Each scene shows the same named points in several views. A view is turned or mirrored, and shifted as a whole, has a little noise and may leave points out.

Scene 1
View 1
K_661: -.01	.10	.18	.20	-.06	.24	-.01	.05	.00	-.24	-.15	-.11
K_92: .08	.20	.04	.04	-.15	.26	.24	.15	.14	-.16	-.03	-.10
K_11: .12	.00	.25	.14	.02	.08	.03	-.13	-.20	-.24	-.19	-.09
K_958: .23	.28	-.26	-.16	.00	.35	.31	-.14	.18	-.15	-.05	-.14
K_600: -.08	-.08	.06	.03	-.01	.08	.25	-.15	-.08	-.19	.15	-.18
K_475: .39	.32	.16	.05	-.16	.19	.21	.19	.00	-.14	-.29	.05
K_65: -.25	.06	-.09	.06	-.10	.31	.22	.13	.22	-.16	.24	-.21
K_548: .38	.11	-.05	-.09	.08	.14	.23	-.35	-.07	-.16	-.16	-.12
K_43: .38	.34	-.01	-.04	-.09	.30	.18	.04	.09	-.17	-.28	-.04
K_436: -.02	.04	.14	.11	-.15	.10	.30	.08	-.02	-.16	.09	-.10
K_712: .01	-.10	.10	.17	.23	.19	-.23	-.41	-.18	-.34	-.27	-.26
K_109: -.12	.11	.13	.19	-.17	.30	.11	.28	.12	-.22	.04	-.11
K_538: -.50	-.11	.20	.37	-.11	.26	-.09	.22	.12	-.33	.17	-.26
View 2
K_475: .22	-.25	-.15	-.13	-.24	-.40	-.12	-.55	.00	.15	.11	-.12
K_11: .22	.03	-.05	-.11	-.15	-.28	-.14	.00	-.02	.01	.24	-.02
K_600: -.03	.02	.06	.03	-.13	-.27	.01	-.18	-.08	-.03	.26	-.01
K_661: -.05	-.12	.09	.05	-.21	-.31	.13	-.16	.08	-.01	.29	.03
K_109: -.12	-.20	.10	.07	-.22	-.34	.20	-.22	.13	.01	.24	.01
K_43: .12	-.17	-.12	-.25	-.12	-.43	-.10	-.48	.02	.13	-.09	-.24
K_538: -.26	-.13	.29	.16	-.17	-.36	.32	.20	.25	-.07	.36	.15
K_548: .13	.14	-.06	-.29	.07	-.29	-.26	-.23	-.22	-.02	-.04	-.19
K_92: -.10	-.14	.03	-.02	-.10	-.33	.12	-.43	.03	.04	.07	-.11
K_436: -.07	-.02	.06	.07	-.19	-.25	.04	-.32	-.11	-.01	.25	-.01
K_712: .23	.11	.07	-.30	-.01	-.38	-.22	.41	.07	-.03	.12	-.05
K_65: -.39	-.03	.25	.05	-.03	-.28	.19	-.19	.07	-.08	.11	-.05
View 3
K_712: .11	-.11	-.12	-.08	.21	.54	.19	.38	-.39	-.11	-.16	.02
K_436: .08	-.01	-.10	.25	.23	-.07	.02	-.01	-.06	.03	.12	-.09
K_548: .14	.11	-.35	.20	.08	.19	-.15	.28	-.45	-.31	.08	-.03
K_958: .02	.05	-.16	.22	-.08	-.04	-.24	.00	-.26	-.46	-.01	.06
K_43: .24	.18	-.11	.17	-.21	.07	-.11	-.02	-.29	-.35	.20	-.14
K_661: .14	.00	.05	.04	.04	.21	.16	.03	-.12	-.05	.04	-.07
K_109: .07	-.06	.18	.11	.06	.00	.14	-.17	.07	.04	.04	-.08
K_538: -.07	-.23	.30	.02	.25	.15	.29	-.18	.18	.15	-.23	.07
K_475: .33	.20	-.04	.18	-.16	.03	-.03	-.04	-.19	-.19	.35	-.27
K_600: .06	.00	-.10	.19	.24	.03	.05	.03	-.11	.02	.05	-.05
View 4
K_109: .06	-.13	-.04	-.12	.01	.36	-.10	.02	.04	.42	.10	-.06
K_475: .24	.15	-.20	-.01	-.01	.43	-.56	.01	.19	.09	-.04	-.10
K_958: -.03	.15	-.04	.22	.25	.08	-.21	.01	.41	-.03	.04	-.05
K_436: .13	.17	.05	-.09	-.07	.23	-.16	-.06	.09	.27	.20	.01
K_538: .07	-.33	-.02	-.26	-.04	.14	.22	.10	-.16	.55	.22	-.05
K_92: .15	.05	-.14	-.03	.05	.37	-.37	.01	.15	.19	.02	-.07
K_661: .22	-.10	-.19	-.11	.00	.22	-.21	.09	.01	.18	.09	-.12
K_65: -.09	-.06	.16	-.01	.12	.15	.14	-.02	.15	.38	.16	.04
K_600: .16	.14	-.03	-.11	-.10	.16	-.11	-.02	.09	.23	.21	-.01
K_11: .34	.08	-.23	-.14	-.13	.05	-.27	.02	-.02	.05	.22	-.10

Which points are out of place in each view (at most two, in the order of its rows)? Write - if all are in place.
view 1 -> K_600
view 2 -> K_661
view 3 -> -
view 4 -> K_92
